A landscape with many valleys, sampled at points; each row gives a point and its height.
A ball rolls from a point to the lowest of its 2 nearest points, and stops where none of them is lower. Distance is the straight distance between rows; heights are no part of it.
toz (h 86): [ 16   8 -14   6  14  -1   7   3   6  -5   1   5 -22  14  10 -40   1 -10
  -8 -23 -20   9   8]
zof (h 227): [-12  -6  -5   2  16  -5   8  10   8 -18   4  -1  17  20   9  -6  15  10
   3   7   2   1  20]
Zubi (h 345): [ -2  -8 -10  14   1 -12   4   5   5   3   7  15 -14  -4  -1 -10  -4  11
  11  -8   2   3  10]
pagak (h 435): [-12  -8  -7   7   2  18 -16  12  10  -4 -13   3  11   1   0 -20  10   3
 -13  15  -7  -4   1]
Silu (h 416): [-13  -6 -12  -6   7   6   2 -16   1   1   0   9   6   2   5  23   1  14
   2  11   8  14   6]
Mipi (h 396): [ -2  -2  -8  -1  -7   8   1 -18  -5  10  -8  -1  -1 -18  -6  24  -9  -8
 -11   9   3   6 -14]
zubob (h 344): [  6   4   3 -15   8  -6  -5  -8  -2   7  11   0 -11  -5  14  11 -16  -5
   8  -6 -11  -5  -6]
zak (h 433): [-10  -8 -11 -14   9  -3  -9  -4  -7  -5   6  -6  -2  -4  24   0  -6  -6
  14  -8   1  -9  17]
gatom (h 246): [  0   9  16 -19   2  -3  11 -17  -1   2   2   1   7   7  -4  21   7   3
   0   1   5  11   9]
zumos (h 406): [-19 -20 -15  -9   3   4  -7  -1  -2  -4   6  -3  -4  -8  15  13  -5  -4
  12   3   7  -8   7]
bolif (h 354): [  7  -2   2   1 -10   1  11 -18  -1  15   3   6 -14 -11  -9  22 -11  -3
  -7  13  -1  13 -20]
Vaki (h 409): [ -5   2   4 -16  -4  -3   2   0  -9  -2  15 -10   0 -12  11  17 -16  -7
   1  -6  -2  -4  -1]
Dar (h 489): [  5 -10  -2 -19  -7 -22  -5   7 -12  -7  10 -14 -18 -22  10   7 -11  -3
  16 -13  -1  -7 -21]
fug (h 245): [  4   4   7   3  10  -4  -7   4   4  12  15   8  -9  -2  14   2 -12  -5
   5   3 -20 -18  -5]
lef (h 295): [-19  -7  10 -13   2   5 -16 -16 -26  -4  -8  -5   4 -13   8  -2   4  -5
  14   7   1   0   1]
sul (h 288): [-14   1  -1  -9   8   6  -1  -9  -8  -3 -16   1   8  -9  11 -10   3   9
 -12  11  -2   2   1]
kep (h 430): [ 11  12  12   5 -22   6  11   6  11  -5   4  -4  23  10 -18  10   0  -7
 -20  10  12  -9 -11]
Tupel (h 324): [  8   3   0  -8 -10   2   1 -15  -6   7 -19  -9 -10 -11 -13   5  -8   6
 -20 -16  13  11   0]
naka (h 640): [ 16  -5   3 -22  -1 -27  14   5  -5  -5   2   8 -29 -10  10  -2 -10   6
  -9  -8  -1   7 -22]
fugal (h 690): [  8 -14 -10 -11   4 -18  -2  11   2  -7  19   9 -31 -13   5  10  -8   1
  21  -7  -1  -2  -7]
zetuf (h 379): [ -3 -10 -19  29   1   9  -7  18  12  -1   1   2  -6  -3  -1 -32  -3  -7
   3  -6  -7  -8   7]
nafu (h 373): [-24 -23 -15  -7  13   8 -14  -2  -6 -14   7   6  -5  -7  17   2  12   3
  21   8  -2  -3   7]
Vusuz (h 455): [-11  -6  -5  -1   1  12  -7  -2   1  -3   5   0   7 -13   9  16  -6   0
 -13  17  -4  -8  -8]
Momi (h 250): [ -2   1   1  -1  18  -6   7  14  15 -15   6   1  25  36   5  -4  24   4
  15   2   0   9  12]
ruda (h 351): [  6  -3 -16  14   2 -19   7   6   0  -1  -4  10 -17   0   9 -28 -10   5
  -1 -15  -3   8   9]
filot (h 363): [ 15  15  18   4  -2  -2   5  10  10   4   6   2  -7   5 -10   1  -1  -3
  -8  -8  -6  -4  -7]
kod (h 279): [-10   0  -2  16  -4   7   6 -10  -4  10   1   1  12   4  -7   8   6   6
   8  10   9   1   7]
pib (h 309): [-19 -10  -9  19   2  10  -3  -1  -1   4  -2   1   4  -6  -1  13   8   5
  12  15   6  -8   2]
Gobok (h 417): [ 10  10  13   3 -11   0  16   2   5  -2  -1  -4  11   1 -11  10 -13  -6
 -27   3  11  -3   1]
ruper (h 203): [ -1   8   8  -4  -3   8 -11  11   5   3  10 -16  23   4   1   3  -4 -13
  -4  11  -3 -22  -3]
fas (h 362): [  5   2  -3  21   1   7  -9  20  15   0   1   1   7  11  -8 -25   8 -10
   2  -1  -6 -12   9]
Nifuz (h 187): [  1   9   5   3  -6  -2  -1   2   0   0  -9 -11  24  20  -9  -9   5  -6
  -3  -2  13 -10  14]
rin (h 551): [ 19  -7  -7 -13 -18 -14   1  -4  -1   6   0  14 -27  -6  -5  19 -19   8
   6 -17  15   8 -14]
Pok (h 219): [-8 -4  7 16 13 -2 -1 -6 -5  8 11 12  4 13  2 10 10  5 26  7 -9 -6  4]
Soz (h 210): [-10   6   8  -7 -14   0  10  -1  -1  -7   2 -15  35  15  -8  -2  10  -4
  -3  11  15  -3  14]
Mufad (h 297): [ -4  -4  -1  16   7  -6   8  14  12  -4  12   7  -3   2   2 -10   3   9
  10   5  -7  -4   8]
fem (h 274): [ -6  -8  -2  24  -4  -9   5 -11 -12  15  -4   6  -1   0  -5 -12  -3   5
  28  -6   6   1   4]
Dipun (h 186): [ -8   2  -2   7  19  -7   6  12  13 -12   8  -1  19  12  17 -13  11   5
  -4  12 -12  -2   6]
ruro (h 403): [ -7  -9 -16  20   1   8 -10  18  10  -6 -12   4  -7  -6  -1 -30   1   0
  -8   6  -8   5   1]
Gozom (h 522): [ -1 -10  -2 -18   0 -21 -11  -3 -23  -1   9  -4 -20 -14  11  -9  -1  -5
  21  -9  -1  -2 -16]
nom (h 458): [  3  -5   7  -8   4 -16  -9 -14 -22   2  -4   3 -13 -11   7 -17   2   0
  18  -9  -8   1  -1]
fiv (h 265): [ 2  1  1 20 17  1  6  2 10  9 11  9 22 29  0  8 14  7 25  7 -4 -1  4]
debi (h 368): [  4  12   6  -1  -9   0  14 -26 -10  13 -10  -4  -1  -4 -17  13 -10   0
 -12 -10   9  11  -4]
lovul (h 360): [  8  11   0   1   3   8  -7 -13  -1  15 -11  10   3   6  -8  12   1   1
   4  -6   2   7   4]
Nen (h 503): [ -6   2  -2  -7   7 -13   7   4  -6 -11   3  -7  -4   2  13 -16   3   2
  -5  -4  -5   0  16]
tusos (h 387): [ 11  10   7   3   5  20 -14 -21  -8  22  -9   6  -1   9 -10  21   3  -7
  17  -6  -4   2  -5]
tisip (h 413): [  9   4  11 -14  -7   7 -10  -2 -11   2 -10  -8 -12 -19  -7  16  -5  -1
 -12 -12  -3   9 -20]
rel (h 168): [ -8   1  -5   5  -6   8   0  11   8  -3   6  -5  29  10   7  -5   2  -6
   0  20   6 -20   1]
Monu (h 310): [  9   5   1   5  -1   8  -3  10   9  -5 -15  -2  -4   6 -10 -33   1  -4
 -27 -11   0  -6   4]
vav (h 296): [-17  -8   7   0  -9  -2  -2  19  -2 -15   2 -18  -5 -10  -1  -4   9  -4
   1   3   4  -2  11]
siz (h 234): [ 11   6  -5   2   5   2   8   1   8 -10 -10   3 -20   9  -1 -41   3   1
 -25 -19 -10   8   6]
bofe (h 335): [  8   9   4   6  -9  18  -4  -4   3  12 -11   2   7   6 -13   7   3  -5
 -11   0   9   7   0]
gudu (h 353): [ -9   3 -13  -5   6  13  -6 -15  -3   7 -19   4   9   0   5   4   0   5
 -16   5   3   4  14]
Vinil (h 237): [  9   8  11  -6   3   9 -11  16  13   1   6 -11  12  -3   3  10  -5 -13
 -14  -1  -9 -21 -11]
lof (h 220): [  6   7   4   0   1   4  -9   6  -4   8  -3  -3  -7   7 -11 -14   0   0
  -2 -23   2   3  14]
Ver (h 469): [-8  3  8 -1 -2  8 -3  3  8 -6  4  0 15 -2  0 13 10  0 -7 24 -2 -2 -8]
buk (h 251): [ 12   3 -19   7  10 -15  12   7   3  -3   0  10 -30  10  11 -34  -1   5
  -5 -15 -17  18   1]
maz (h 249): [-16  -2   7  -5  -9   6   1   6  -5  -9   2 -11  13  -1  -3   0   8   0
  -1   9  12   0  14]
Gel (h 454): [  1  -7   4 -14  -8 -16   8   0 -15  -2  12 -17  -6 -19   8  21 -21  -6
   4  -6  -1 -10 -18]
tevok (h 465): [-10   2   2 -12  17  -5  -5  -3  -4  -5   5  -5   8   4  17  -4   4   0
   6  -4   1  -2  23]
paz (h 341): [ -2  -5   6  -5 -19  -1  -5  14  -6 -12  -2 -15  -9 -22  -6  -3  -1  -1
  -3  -5   7  -1   0]
dutis (h 199): [ -3   7   9 -11  -1  -3  15 -16  -4  -4   3  -7  22  21  -4  12  14  -6
   7   8  12   5  17]
koz (h 281): [ 13   5   4 -10  -9   2  -6  -3  -5   4 -15   2 -10  -6 -16 -11  -8   1
 -14 -22   7   2   1]
makad (h 426): [ -5   0 -11   1  -3  19  -8 -10  -4  10  -7  -3  13  -7   6  19 -11 -14
 -11  16  -2  -5 -10]
gerav (h 664): [ 15  -9   0 -14 -10 -13   6  12   1 -14   5   0 -24 -20   4  15 -15   2
  -9  -7  -1   3 -18]
rer (h 609): [ 14   6   7 -11   0 -18   6  -3  -4  -2   5   5 -27  -6   0  -4 -10  14
  -8 -13   0   5  -9]
Nugun (h 536): [ -8   5   3  -2  13  -7   8   1  -2 -16   2  -7   6  11  10 -38  16   1
  -4   2  -8  -1  13]
Vure (h 677): [ 13  -9  -1  -8   0  -5  -3  19   4 -15   8   5 -33 -15   7  11  -7  -1
   4  -9 -11  -2 -15]
doni (h 398): [ 14  10  11  -6 -13   7  13 -13  -2   8  -6  -8   8  -7 -13  15 -12  -5
 -26  -3   3   4 -12]
poduv (h 434): [  9   9   8  -3  -6  19 -13   3  -1   7  -4 -10  -5 -14  -9  28  -3 -13
   0 -11  -1   1 -17]
basar (h 93): [  1   6  14   3  13  -7  -1  -5  -1   9  12   7  -5   6   6  -3   4  -2
  18  11 -17  -8  -5]
mez (h 452): [-11  -1  -1   3   2  14 -12   5   8  -6  -7   3  22   6  -4  -4  18   6
  -7  24   1   1  -4]
gumin (h 287): [  4   6   8  19  -1  -4  15  12  14   0  -1   7  15  17 -12 -10   8  13
  -9   4   4   5   4]
vusob (h 264): [-1  6  9  9  6 -4  8  6 12 -5  7  8 27 38 -4 -5 20  3 16  8 -2  1 -2]
suvug (h 546): [ 15  -1  -6 -17  -5  -5 -14  -4  -7  12  -4  -6 -14 -15  -1  16 -19  -6
   2 -25   8  -1  -8]
rero (h 377): [  4   2  13 -13 -10   9  -2   8  -4 -10  -7 -14  -7 -14 -13  10  -1  -1
 -11  -6   7   6  -9]
sonu (h 285): [ -1  -7  -9  15  -7  -4  10 -14  -3  13   0  15 -11  -7  -7  16  -7   6
   9   8   1   8  -9]
tovo (h 336): [10  0  7 11 -5 -5  4 17 16  0 11  7 -8  4 -7  6 -1 -3  3  0 -4 -7  3]
dasu (h 337): [-17 -11  -7  11   9  11 -10   6  -3  -6   3   4   2  -5   7  -6  13   3
  18  12  -4  -6   5]
bupog (h 193): [ -1  -1   0  24  -4  -7   1 -10  -5  20  -3  12  -5  -3 -10  -4 -10  10
  10   5   0  -3  -4]
lega (h 252): [ 2 -2 -1 27  7 -6 18 19 19 -6 10 10 11 16  3 -6  2 11 -6 11 -3 -1  2]
Rega (h 385): [ -9  -4 -19   5   8  10  -2 -12   1   6 -11  12  11   5   5   9  10  18
 -10  11   5  13   9]
rurus (h 578): [ 13  -1  -2 -15  -5 -14   9  -2   4  -2  -2  14 -25  -4  -8   9  -4  16
   2 -10   7  15  -4]
zal (h 156): [-15  -1   1 -11   2  10  -6 -21 -14   2  -7  -3  10 -12  11  10  11  -2
   0  15   2   7  -3]
peled (h 445): [ -7 -17 -10  -9  -1  11  15 -21   1  -3  11   3  -1  -7   1  33   3   2
   3  16   9  17  -1]
ragef (h 157): [  3   7  -2   4  -7  10  -6   3   2   3  -9  -5  14  10  -5 -13   1   1
  -9 -10   7  -4  24]
Lepo (h 386): [ -8  -4   4  -2   2  -4 -11 -10 -17  -3  -9  -9   3  -9   7 -23   5  -4
  11  -3   0  -2   8]
Binu (h 412): [  7   5   2   0  -6  20  -9 -14  -6  19  -2   0  -5  -9 -18  24   0 -18
  14  -5  -3   8 -17]
Koguk (h 313): [  3  10   6  11  -6   7   4  -3  10   6 -14   4  15  19 -17  -8   7   5
 -13   6   4   2  -5]
Vero (h 342): [ 11  16   4  11   5   5  -9  19  16  -7  -4  -7  -1  10  -8 -37   6 -11
 -13  -7 -11  -9   5]
rukep (h 525): [ 14  -2  -7 -15  -9 -17  -3  -8 -10  10  -1   1 -22 -10   0  16 -13  -3
  16 -15   6   2 -15]
Dep (h 129): [ -9   6   1   6  -1  -9  13   9  12 -12   5  -9  29  20   7 -13   5   3
 -10  17  -2 -13   6]

Call two points neighbours if one is among the 2 nearest of the other. Go from one point of each pair to the other, from neighbour to neighbour, staying as low as possible. Name the highest point that can't be avoided.
toz and Dep => filot
bupog and lega => Zubi
Dep and basar => fiv
bupog and toz => ruda
ragef and dutis => Soz

Write out the way that a ball takes from each point below.
Ver => mez, pagak, ruro, zetuf, fas, Vero, Monu, siz, toz
Vure => gerav, naka, rer, rurus, rin, rukep
Gobok => doni, debi, Tupel, koz, lof, ragef
paz => vav, maz, Soz, Nifuz, ragef
